Points, in no order, along strands that fork and pass close to each other.
(in the rows, 128 means zero)
Points whose rows are less than 108 apart are linked; no others are. Some points are linked to none.
zif: [121 149 114  99  99 120 138 185 114  93 137 112 105 127 165 134 181 150
 124 102 122]
Zim: [130 126 116 117 118 107 133 130 130 151 139 178 114 123 124 105 116 150
 172 116 175]
milu: [ 99 124 152 138 121 111 100 150 136  95 207 140 109  94 127 157 130 128
 174 120 131]
dup: [ 92  83 176 107 161 130 117 175 124 155  90 148 108 141 114 130 105 107
 123  93 134]
faba: [159 136 139  89  89 130 145 116  81  67 136 123 138 149 111 144  70 119
 155 132 115]
zalu: [166 146  80  93 120 115 115 135 178 137 122 115 156  91 152 179 127 133
  85 189 160]
manu: [148 118 114 123 117 112 154 103 118 137 100 127  90 156 149  91  98 183
 122  96  75]
Gerub: [196 137 147 126 169 155 112 206 174 143 101 112  91  62 130 201 117 113
 154 129 112]
Fif: [147 105 112 118  81 137 117 112 111  84  79 145 139 157 137 136 168 179
 150 116 125]
letiv: [ 89 118 157 111 136 107  90 143 130 142 161  96  84  67 114 165 122 114
  93 100 158]
Kun: [130 120 158 127 115  94 151 113 159 103 171 176 117 154 118 166 139 111
  87 165 171]
sugag: [115 141  67 114 168 147 100 138 162 193 148 178  96 115 156 190 129 127
 104 105 146]
mekib: [140  85 147 147 106 153 148 106 125 140  33 116 190 143 139  78 161 123
 142 110  72]
mar: [105 128 159 144 125 108 119 112  80 110  83 124 104 114  95  55 129 164
 102 102  82]
gake: [ 93 145  94 100 149 142 126 126 161 140 107 113  92 120 150 130 189  94
 101  87 148]
basup: [ 70 119 142  75 141 156 122 128 180 138 120 130 107 164 178 105 148 136
  80 110 124]
Nufet: [153 115 130 150 108 125 132  83 135 153 109 132 129 129 103  97  79 181
 144  89  79]
Duki: [162 112 222 125  90 129 205 127 141 161  94 135 142 121 136 137  90 135
 101 140 106]
tani: [129 123 116 144 146 121 117  86 143 155  90 121 103 117 108 105 132 127
 133  52 152]
pilu: [ 86 112 125 173 144  85 122 105 143 101 121 105 179 121 148  86 129 158
 107 172 115]
vos: [150 138 140 161 117 111 172 149 166 145  81  80 159 100 155  87 132 117
 140 117  75]
kof: [122 104 158 135  89  94 144 131 123  92  74 132 144 112  99 132  91 160
 103 120 100]
bamo: [130  76 170 138  79 111 164 126 112 138  65 103 122 108  87 128  90 157
 117  88  42]
Fepas: [ 78 122 131 107 108 125 138 106  92  93  66 124 147 162  97 114 139 144
  54 123 165]
Gug: [196  75 171 180 113 117 157 161 120 187 107  84  92 108  92 111 147 141
 152  98  90]
bigil: [196 119 168 173 140 128  94 132 134 178 133  87 128 108 110 128 124  98
 113 145 106]
dag: [142 192 105  96 130 163 127 174 197 153 162 166  90 104 123 140 125 148
 141 112 148]
sida: [196 172 138 151 103 145 101 180 114 146 188 110  95  96  87 131 122 137
 140 114 142]
tori: [117 127 121 126 124  98 128 199  96 111 114  77 124 103 133 149 159 118
 115 112 102]
zirov: [146 119 171 104 121 137 141 138  86 109 113 132 165 133  96 159  72 108
 143 123  78]
zuv: [ 61 164 104 100 120 119 158 187 179 108 132 131 110  93 144 182 151 118
  87 100 147]
fize: [131 127 159 157 135 134 100 105 144 146 127 178 136 145 110  96 136 143
 138 113 169]
somi: [148 167  77 139 125 162 135 162 207 166 127 119  99  83 132 236 167 117
  92 113 133]
ter: [154 130 183 131 120 132 134 103  93 156 161  73 114 121  70 107  74  87
 120 119  93]
figom: [164 124 145 168 149 117 109  90  97 153 109 182 112 158  79 115 108 126
 122  91  97]
ril: [119 109 131 149 118  89 145 164 162 101 107 128 149 133 108 133 110 143
  61 139 126]
par: [190  67 160 158 131 122 140 146 144 175 125 156 128 174 133 132 158 139
 162 121  89]
vun: [194  74 138 149 125 110 126 119 157 195  98 110 136 116 118 167 102 155
  78 132 110]
dom: [120 111  67 124 137 125 107 119 108 111 159 136 125 202 188 125 168 146
 106 158 156]
Zokal: [166  84 130 115  82 137 134  97  94  89  47 123 173 166 141 112 151 141
 133 130  87]
pek: [ 89 217 123 101 123 176 126 176 153 148 123 126  94   7 143 157 137  99
 116 124 155]
Rez: [171  87 147 196  74 122 176  96  82 168 143  92 164 165 108  90 169 130
 120 158  95]
gekom: [108 157 109 145 113 103 142 122 118 100 116 100 196 149 129  91 139 144
  97 157 109]
Vodet: [207 112 179 178 119 137 148 165 136 187 102 140 161 143 164 164 154 153
 140 134 107]
bem: [173  72 164 140 129 130  95 136 130 163 131 123 121 137 121 117 127 125
 130 125  90]
zutu: [173  67 137 131 119 101 163 115  98 171  72 126 125 113 105 107 104 144
 138 138  97]
rur: [165 114 121 157  98 111 135  89  72 123 137  92 148 145  93 141  77 142
 130 134  72]
Kofe: [ 99 147 176 146 122  90 172 115 147 147 162 131 112 115 128 102 110 135
 109 108 121]
Zok: [148 161  79 125 119 174  96 103 164 120 185 145 140 135 100 182 142 109
 141 107 158]
zapa: [137 143 150 140  92 153 102 118 139 145 119  81 153  90 145  54 159 126
 170 117 124]
san: [ 97  99 139 124 132 117 112  86  62  97 106 126  85 135 103  33 117 160
 145 131 115]
Lete: [139 107  88  89 150 125  81 163 127 139  94 117 145 123 120 120 109  98
 170 107 122]
Rop: [107 112 136 110 154 122 122 125 108  72  83 144 187 181 112 136 116  80
 115 160 125]
kap: [169 107  88 112 163 136 126 136 144 158  64 109 130  98 104 142  90  84
 164  93 117]
gid: [173 110 152 188 133 104 151 161  92 173 164  96 119 102  53 104  64 128
 149 131  92]
zev: [123  81 102 130 117 104 147 155  84 131 159 125 151 186 169 124 162 169
 126 134 146]
Kag: [179 157 112 131 106 126 136 126 170 143 163 134 138  77 129 195 103 131
 115 166 159]
mev: [134 117 149 114 154 102  92 151  87  97 103 143  86 112 130 100 151  79
 134 129  96]
razi: [ 90 134  68 110 170 102 124  96  81  81 113 143 140 156 151 106 104 152
 166 136 140]
tulal: [156 154 205 144 112 140 192 143 124 164 133 119 165 103 135 159  90 119
 143 136 138]
kele: [ 84 169 121 129 136 144 104  96 156 132 134 122 148 105 159 110 120 119
 155 112 133]
gepit: [143  82 137 136 124 117  92  59  96 149 124 121 110 140 155  72 149 151
 113 143 153]
fupe: [125  90 180 151  97 124 119 104 158 106 148 161 149 150 100 104 125 174
 142 122 141]
Fetuf: [112 111 139 101 128 135 128 111 144 125  98 107 134 192 200  79 140 141
  89 126  93]
Zis: [168 131 142 138 121 132  94 139 172 135 118 126 121  64 125 157 132 126
 186 119 146]
bep: [152 146  93 153 130 153 124 143 193 127 180 140 132 112 112 205 159 118
 177 118 145]
zunik: [179 165 106 194 108  97 135 138 115 108 146 129 177 105 130 151 102 153
 166 130 107]
Gupud: [112 136 190 152 132 103 100 165 122 148 137 107 111  61  82 132  98 111
 109 115 129]
sepud: [135  81  82 141 137 125 116 116 167  98 127 136 161 199  92 112 138 126
 143 117 125]
dakuz: [126  87 132 125 132 131  92  57  89 118  58 159 126 157 112  94 119 165
 117 107 113]
dami: [120 205  72 132 131 180 139 163 157 178 159 117 117  89 128 163 167 108
 119 121 161]
fizek: [217 158 130 170 120 154 147 184 143 162 133 133 148 136 142 158 145 156
 156 124 136]
dedi: [ 74 183 116 113 127 150 124 101 172  92 114 200 123 115 104 176 132 148
 117  93 144]
tapar: [147 151 186 124 110 135 110 119 177 129 159 153 115 100 149 156 147  98
 115 146 142]
Sazaz: [146 145 133 156 141 115 120 120 130 156 117  74 137 102 100 142 121  72
  93 112 114]
fumog: [227  96 129 173 148 104 158 141 169 179 112  98 111 100 112 109 113 152
 171 153 121]
Vepu: [146 131 144  85  81 127 126 128 105  91 159 146 110 127 135 153 122 147
 133 143 147]
zevi: [164 106 173 133 127 115 116 121 138 117  87 183 143 133 148 160 148 125
 123 138 108]
nale: [177 100 140 135 165 115 125 121 124 167  61 118  90 116  95 128 125  61
 147  92 100]
Gupas: [ 83  85  85 100 142 110 126 145 106 159 136 129 151 140 123 143 104 128
 124 123 208]
nuf: [116  69 149 119 139 116  93  77 132 113 115 125 107 155 164  67 142 157
 102 132  88]
tafu: [176 169 127 127 162 116 116 137 118 144 172 159 102 128 162 144  95 113
 137 144 100]
nefe: [127 157 132 155 122 118 117  97  98  87 128 143 112 147 140  67 171 160
 135 127 140]
nulok: [138 148 154 150 171 113 112 133  83 151 157 169 133 124 132 105 104 109
 166 143 110]
Sas: [ 93 156 125 120 112 107 129 133 121  70 126 152 115  46 131 169 159 100
 144 153 167]
Somad: [174  75 117 178  91 139 128 111 103 142 127 115 155 181 106  83 144 177
 117 142  92]
Zopif: [166 143 120 123  95 126 131 125  96  90 134 129 125 189 102  99 176 100
 105 139 156]
nodiv: [ 59 125  90  89 160 131 127 152 126 135 175 148 117 145  99 151  87 124
 142 105 200]
savi: [204 154 139  99 120 182 149 152 128 171 108 103 173  94 138 140  82 116
 149 137 171]
mal: [120  90  71 123 133 126 140 129 109 102  98 132 132 180 106  39 111 173
 127 138 122]
tos: [167 151 165 122 177 154 125 206 170 176 131 158  95  88 140 166 144  98
 160 144 136]
rivep: [191  88 142 122 130  83 166 164  89 165 100  94 102 110 115 115  91 114
  98 157 116]
suz: [127 131 116 128 114 107 130 166 159  96 101 133 108  40 148 195 181 108
 148 127 167]
Vuret: [ 99 164 105 124 125 132  95  88 138  82 120 128 106 124 142 104 145 139
 119 110 123]
gegok: [129 155 115 124 120 153 153 110 107 100 184 120 158 174 124 102  94 133
 184 127 133]
Luf: [134 117 135 116 133 106 131  63  81  72 108 149 104 123 107  56 102  99
 156 155 121]
Lum: [148 112  98 152 105 115 139  80 120 126 149  84 158 145  90 186  73 130
 129 115 135]
Vipi: [ 67 171 134 116 148 139  93 140 140  81 144 197 149 103 160 132 159 105
 133 165 150]
kure: [116 136 104 107 159  92 107 113  90  68  96 156  97 111 128  68 145  97
 172 147 124]
vem: [ 68 162 125 110 133 132 127 150  90 103 154 152 127 147 170 130 123 150
 152  92 115]
Sodav: [ 26 150 116  95 155 172 112 129 164 127 134 127  78 106 132 120 179  93
 116  96 160]
zini: [117 118 110 125 135 117 135 180 101 135 129 133 156 163 144  94 138 130
 143 141 146]
Fasev: [110 186 105  86 115 184 110  88 111  95 144 151 151 158 130 157 120 141
 144 110 154]
Tadir: [ 50 163  65 100 164 157 109  82 111  64 169 121  91 170 158 118 150 151
 104 193 167]
peber: [ 61 161 127  79 138 148  81 159 122  96 148 171 103 126 168 157 146 165
 111 109 105]
baf: [133  65  79 133 128 124  97 115  81 112  88 133 164 170 125  63 110 179
 160 157  87]
nulom: [ 63 119 142  75 140 140 128 130 142 111 133 146 137 164 175 101 111 152
  95 156 153]
Madu: [129 148 170 130 149 130 116 156  99 116 174 145 113  93 135 191 106  93
 189 109 140]
duga: [ 83 200  92  83 104 184 115 151 166 143 163 156  97  47 121 142 116 121
 109 154 157]
gegug: [134 120 148 170 112  89 179  80  88 177 128  75 153 139 119  74 137 122
  92 148 110]
sol: [122 148 111 150 113 126 111  65 143 133  88  98 144 111 108  87 109 167
 139  68 117]
nud: [190  89 106 148 106 129 123  91 120 135 103 112 183 127 120 169 123 118
 191 117 148]
kava: [159  80  88 102 134 123  96 160  97 113  88 144 163 153 134 111 121 143
 178 134  92]
vimed: [ 98  89 160 131 129  99 203  97  92 168 129 100 149 154 136 122  97 114
 132 104 160]
Kazo: [ 87 116 122 105 131 125  95 171 187  79 144 155 109 126 106 135 162 106
  90 161 157]
mamis: [199 105 163 153 140 135  97 180 155 121 102 148 106  64 120 200 116 115
 186 109 122]
zelo: [162  86 119 126 125 132  97 151 192 141 129 150 130 116 144 128 144 139
 186 131 123]
zupe: [100 168  84  99 125 149 112 133 115 126 178 163  92  98 144 181 156 127
 101 141 151]
pelo: [ 84 182 124 112 175 155 147 135 170 186 143 151 109  90 167 175 129  92
 150 129 157]
nizad: [102 116 183 148  90 135 143  80 106 142 144 116 135 145 149  55 137 179
 134 125 127]
Levig: [ 84 142 123 116 173 121 116 116 155 156 161 156  93  80 156 143 146  63
 129 164 167]
rit: [129 115 138 107 122  85 168 120 100 116 103 185 112 150 136  86 120 157
 141 127 167]
Lag: [114 140 123 139 119 118 112 166 166 117 222 117 108 102 132 166 139 139
 114 146 136]
tiz: [180  96 173 161 109 133 150 174 172 171 119  53 123  80  87 128 122 146
 143 111 129]
geda: [155 155 120 115 148 152 112 205 142 135  84 124 120  77 107 198 121 103
 139 110 144]
kapan: [ 56 180  84  93 128 197 124  86 112 122 182 173  71 116 155 168 162 126
 110 138 181]
Met: [ 97 149 146 111 143 165  83 125 186 145 153 154 141  99 134 170 132 125
 107 138 159]
Tum: [112 157 106  90 120 167 118 157 133 129 204  97  96 125 129 131 146  84
 128 134 170]
los: [130 141 178 124 110 126 100  79  92 151 148  88 136 113 139 125  84 104
  99 128 110]
Bel: [142 107 138 180 142  86 168 142 127 166 119 109 162 115 132 128 127 114
 154 128 139]
dela: [137 178 168 115 133 137 129 164 108 110 112 147 156 124 135 152 106  94
 116 132  97]
muna: [157  78  93 118 108 127 110 123  55 128 153  97 124 179 139  98 149 152
 125 147 150]
gif: [135 130 113 131 113 125 161  96  67 119 164  91 154 186 107  86  75 141
 141 134 100]
ziba: [173  88 146 190 138  98 137 152 141 131 122  92 200 103  83 130 125  77
 136 182 101]
zukeg: [125 161  76 101 113 166 127 101 112  99 161 139 146 160 164 115 134 130
 197 124 152]
tet: [176 156 167 158 154 137 121  86 145 165 101 189 126 119 100 112 121 117
 132 101 142]
Dupu: [ 66 176  91 100 115 220 116 152 178 155 147 143  76  49 107 141 170  80
 105 157 170]
gofor: [107 118  98  91 123 101 111 192 159 105 122 130 131 112 119 118 135 135
  70 152 157]
tokef: [ 87 145 102 116 125 136 122  74  98  94 138 149 147 166 139 193 115 142
 117  99 137]
badev: [ 37 160  69  94 122 158 109 123 169  85 166 130  83  87 135 180 139 144
 101 111 115]
Gabit: [ 64 151 126  98 131 105 139 132 150  78 119 109 116 106 136 172 129  84
 107 107 121]
Zogez: [ 53 107 146 106 152 114 114 130 112 126 112 134 152 129 175 137 129 127
  96 127 145]
dase: [141 155  65  95 116 137 139 148 175 126 109 135  99  64 148 215 175  94
 122 134 155]
vumat: [207 163 147 144 125 150 141 191 153 145 149 127 132  83 120 218 105 127
 113 173 175]
zizu: [ 68 187 110  84 154 155 148 123 127 123 163 194 125 178 187 141 144 145
 117 132 153]
Vod: [204  96 131 163 136 129 147 197 154 207 132  91 110  86 109 121 110 164
 139 135 167]
lolak: [ 70 160 145 124 128 137 144 115 117 118 182 168 139 175 183 108 130 186
 136 123 130]
Det: [174  74 119 124 115  90 128 115 139 168  87 116 114  90 147 151 116 149
 128 112 117]
gutu: [150 113 138 143 103 114 185 129 104 158  71  74 185 138 150 101 154 113
 139 134  90]
Vev: [106 106 145 104 118 127 153  99 109 145  63 123 175 143 112  87 107 128
  78 129 150]
sis: [ 59 145 109  58 160 163 108 106 119  67 131 123  79 177 122 132 108 123
 105 116 130]
Samef: [145 102 146 139 127 103 142 108 126 135  67 132 104 122 112 117 143 107
 132  66  96]
bidu: [ 42  89  94 114 160 112 122 108 111 141 128 144 137 145 151 137 134 137
  88 144 191]
tel: [ 86 120 115  93 168 121 118 145 138  88 103 159 139 126 113 156 112  73
 122 136 118]
tisab: [ 79 104 177 128 133 137 120  81 113  78 139 111 104 210 123  78 152 130
  90 143 127]
tadu: [138  78 130 148 124 101 181  71  99 181 112  89 159 153 122  91 113  86
 125 137 150]
dif: [172 178 159 129 131 153 140 179 190 168 146 172  82  97 154 162 125 142
 127 135 153]
pakul: [133 113 136 131 145 118 120 133  90 143  82 132 170 147  89  75  96 103
 109 159 141]
Nivud: [104  94 107 113 141 104 110 192 105 110 137 113 104 100  85 145 128 116
 128  94 125]
damip: [147 136 156  86 129 116 161 125 160 143 119 144  83 142 166 102  91 149
 132 117  89]
ref: [125 157  67  88 134 150  88 139 182 113 144 124 147 102 151 165 125 107
  99 174 123]
Bor: [ 74 152 109 169 157 117 118 113 116  70 139 149 139 166 115  58 147 186
 119 140 129]
muge: [ 49 168 133 133 148 134 126  72 112 118 124 107 142 130 146  72  98 121
 145  80 115]
fopa: [ 88 141 100 117 146 101 162 128 171 110 156 140  87 126 121 171 114 123
 156  75 155]
Lovut: [192 104 181 175  95 129 143 122 138 129  85 156 186 147 138 171 155 121
 131 140  87]
nam: [131 144 124 100 131 147  88  94 134  97 166 135 120 141 173 121 142 112
 108 195 134]
nur: [142 159 204 116 124 145 115 140 153 112 113 167 145 133 162 133 149 101
 118 137  95]
meba: [ 87 125 112 102 136 140  97 122 136 118 172 131  80  98 110 207 141 106
 104 108 171]
kir: [125 137 155 121 139  98 163 102 119 138 144 128  89 124 163  86 111  95
 124 147 154]
Rafam: [170 127 156 124  79 111 158 139  72 122  65 122 159 101  92 167  84 138
 114 127  90]
repu: [104  94 139  90 133 126 117 122  99  53  85 151 152 184 130 109 118 144
 104 176 123]
votir: [192  89 149 186 123 132 113 144 107 151 108 137 175 130  89 136 121 149
 133 160  36]
Mib: [129 129 152 160 133  89 142 164 108 168 130  84 131 119 166  64 148 141
 108 140 102]
sika: [ 71 158  95  74 158 156 120  62 101  77 175 119 112 172 137 151  87 110
 119 145 143]
tib: [210  81 182 176  87 138 173 115 123 180  84 106 108 101 106 118 138 158
 195 125  50]
Sib: [125 113 112 125  99 130 143  78 106  63 114 134 139 196 169 121 146 205
 124 131 113]
rusud: [147 168 147 140 167 169 123 109 174 188  99 150 134 118 107 145 132  90
 127  90 174]
leze: [144  88  91 135 128  87 162  99 150 127 117  79 157 124 110 137  80 109
 140 116 110]
Sab: [167 167  97  98 165 149 103 162 149 156 147 132  95 139 136 157 117 100
 137 107  93]
sinel: [ 79 111 126 119 161 142 117  96  92 122 112 104 141 130 115  85 105  90
 158  76 133]
tul: [119 124  94 112 118 145 112  84 108  60 154 146 126 192 163 159 145 172
 150  94 117]
Zuvu: [ 90  91 107 126 136 120 117 105  85  67  43 112 136 186 101 116 139 166
  66 111 110]
gigo: [193 160 149 111 132 109 198 173 121 164  84  98 113  96 142 126  92 124
 139 118  82]
kefif: [144 121 132 151 135 129 128 151 170 158 156 136 109 146 120 179 158 125
 143  97 139]
mog: [142 162  69 121 104 143 123 147 129 104 171 124 158 160 125 152 124 162
 114 131 137]
zugor: [ 57 156 131  98 164 165  93 124 126  85 140 172 169 151 138 111 121 111
 158 142 140]
dobir: [109 130  55  85 152 133 116  87  81  79 138 118  97 188 172 108 155 133
 122 169 165]
firuv: [119 123 179  81 143 136 139 151 122 119 144 150 109 126 139 156 115  65
 160 121 144]
boken: [ 67 166 145 121 146 174 109 153 169 123 144 196 162  89 124 176 145  87
 138 160 157]
pupi: [123 137 140 159 115 127 126 163 158 123 100  72 152  77 142  99 180 113
 162 112 119]
Peta: [ 28 201  86  92 139 191 144  98 150 108 174 193  90 143 181 152 152 166
 114 144 151]
situ: [119  86  77 160 125 111 142  65  71  98 106  97 150 162 118  42 129 180
 158 169  61]
nibet: [114 166 122 122 108 145 116 163 119 140 219 109  85  85 159 188 150 109
 128 136 147]
Gade: [141  98 161 150  93 119 102 133 110 167 111  66 131  92 135  45 149 140
 123 135  92]
betud: [141 147  93 123 145 137 115 178 179 149  93 130 131  83 119 226 115 139
  82 103 128]
Zep: [ 75  97 128 105 135 130 150  97  83 153 147 102 123 154 114  93  97 120
 145  89 168]
gazol: [ 76 130 118 192 145  95 130 142 156 111 145 145 175 139 102  66 143 150
 114 143 150]
retu: [ 95 122 150 125 115 121 103 135 158 105 161 154 110 164 139 167 166 129
  68 144 150]
Buz: [113 180 110 137 138 168 106 115 155 120 197 133 140 171  72 126 145  93
 126 121 176]
vapa: [170  72 150 145  95 132 189  92  91 188  78 141 122 114 111  75 124 153
 187 139  64]
vur: [148 150  63 154 110  95 127 149 120 113 159 113 143 114 137 191 109 168
 144 112 126]
pigu: [166 107 147 112  63 131 137  92 128 115 148 134 144 133 127 114 114 171
 149 133 148]
gaf: [ 91 152 136 138 128 142 129 121 123 121 178 119 123 144 110 116 160  86
 135 102 173]
Laro: [140  88 141 147  95  92 117  74  85 109 121  96 144 127 143 105 148 124
 105 152 136]
Zuta: [ 87 181 138 112 108 147 153 182 180 135 113 108 120  52 119 164 139 124
 107 103 171]
gepaf: [103  89 152 108 145  91 168 124  81 113 110 164 115 163 172  77 144 141
 149 141 115]
zezom: [139 129 125 175 103  96 181 116 126 114 116 131 188 121 113 121 117 149
 154 115 121]
Mabo: [154 128 164 154  96 137 153 132 106 117 118 120 121 184 128 102 195  95
 134  90 140]
vip: [129 152 108 133 156 116 140 143 131 149 125 126 146 116 105 152  73 138
 120 102 137]
Muful: [106 171  69 113 185 146  79 147 168 158 150 159  83 104 131 163 112 121
 115  97  94]
neten: [136 171  65  94 151 172 131 153 166 183 191 171  84 123 141 182 106 136
 134 136 170]
borap: [144  99 101 110 150 122 109 103 193 117 129 156 128 160 145 117 142 127
 154 132 122]
Doz: [191 128 136 182  94 110 129 155  90 133 151  95 115  93  61 113 122 142
 154 124 131]
fopal: [119 134  86 123  87 120 118 130 137  76 136  84 194 145 143 145 131 159
 106 149 116]
duged: [151  92  84 133 120 123 135 119 172 106 137  88 162 158 112 128 112 135
 137 100  79]
zale: [113 118 130 128 142 133 115 118 140 155 115  71 102 120 126 128 161  66
  87  92 139]
kivo: [106  56 168 127 130  98 148  99 110 131 127 130 110 167 169  77 130 160
 155 137  62]
sunu: [174 148 145 101 121 137 165 172 136 149 129 118 123 135 164 123 103 134
 153 119 110]
pifi: [ 41 164  89  95 131 205 112 165 189 155 152 110 113  91 111 126 164  96
 124 114 169]
Setar: [ 83 103  56 154 162  92 147  90  77  81 115 112 153 165 146  72 122 185
 158 139  99]
kez: [203 116 171 132 145 107 170 169 124 182  58 107 111  95 119 141  95 113
  89 152  82]
vimi: [123 158 130 171 136 110 100 116  90 129  96 150 114 142  82 109 139 163
 108  73  99]
vetig: [110 151 183 133  75 134 143  97 166 146 174 110 127 151 147  85 125 146
 116 123 133]
ridub: [135  98  80 145 134 116 108 121  64 111 116 101 157 184 118 100 150 113
 104 173 115]
Gidet: [137 112 139 170 134 100 152 170  87 162 113 116 142 141 105  92 150 135
 126 110 116]
babiz: [ 60 135  99 120 155 116 117 135 156 122 165 160  68 135 104 123 131 134
 132  96 166]
valep: [133  86 115 130 142  96 114 161 106 103 115 120  97 144  79  95 127 101
 128 110  89]
gimur: [115 126 145 100 158 116 113 108 146 118 181 147  78 109 163 110 132  98
  98 176 142]
gobav: [ 87 110 136  82 135 152  86  82 132  84 141 108  86 176 115  64 141 135
 100 152 151]
Zil: [160 112 213 181  96 125 154  97  99 169 139 101 154 105 122 141 116 120
 136 150 143]
moma: [157 132 146 134 109 142  70 140 152 134 163 125 131 108 166 146 154 116
 107 184 120]
tipos: [177 112 136 164  94 110 131 131  91 116 133 152 141 172  77 114 154 142
 116 159 120]
kigus: [144 111 193 162 146 112 139 195 159 169 112  85 119  54 103 113 100 126
 125 131 131]
Mape: [ 39 185  74  85 166 152 149  68 137  47 170 137 111 166 156 128 112 112
 134 187 139]
Nikir: [154 124 184 154 106 125 116  69 105 122 158 104 135 114 122 111 124  84
 127 165 125]
pumif: [167 122 157 162  90 125 148 138 137 165 125 126 144 168 123 155 187 124
 129 108 158]
Tapo: [147 175  53 129 149 145 102 154 189 163 143 120 131  80 154 147 148  86
 125 153 145]
Keb: [ 98 124  96 124 140 128  81 118  90  99 125 166 155 140 178 107 143 156
 151 162 131]
zat: [130  89 112 133 134  93 113 115  91  97  82 109 141 189 118 112 137 133
  84 136  71]
logup: [129 109 161 124 128 120 140  72 113  60 127 146 145 217 119 107 130 121
 121 167 115]
gisud: [153 103 156 150 145 120 140 137  97 173 170 100 135 139  63 124  39 115
 106 119 125]
tevo: [216 169 156 165 134 124 156 195 131 146 129 114 156 105 107 188 121 134
 137 163 120]

Follow the links from the first point to the second, and from the first to the third. Name the last point that the two ways share.
dobir; sinel; leze -> Gidet
gofor; pek; valep -> zirov
tori; Vipi; basup -> fize
nodiv; zalu; rusud -> fize
Zopif; Madu; zizu -> nibet
tos; zezom; dom -> Gidet
tulal; Kun; tapar -> zirov
zuv; moma; fize -> nur

A fork is a point with three links, a tip a point with one. Leave the first point through the second and follow the links. Name the first fork or tip that comes.
Zep; sinel -> Gidet
tet; figom -> zif
Somad; tipos -> nibet
zif; tori -> tet
Dupu; duga -> gobav
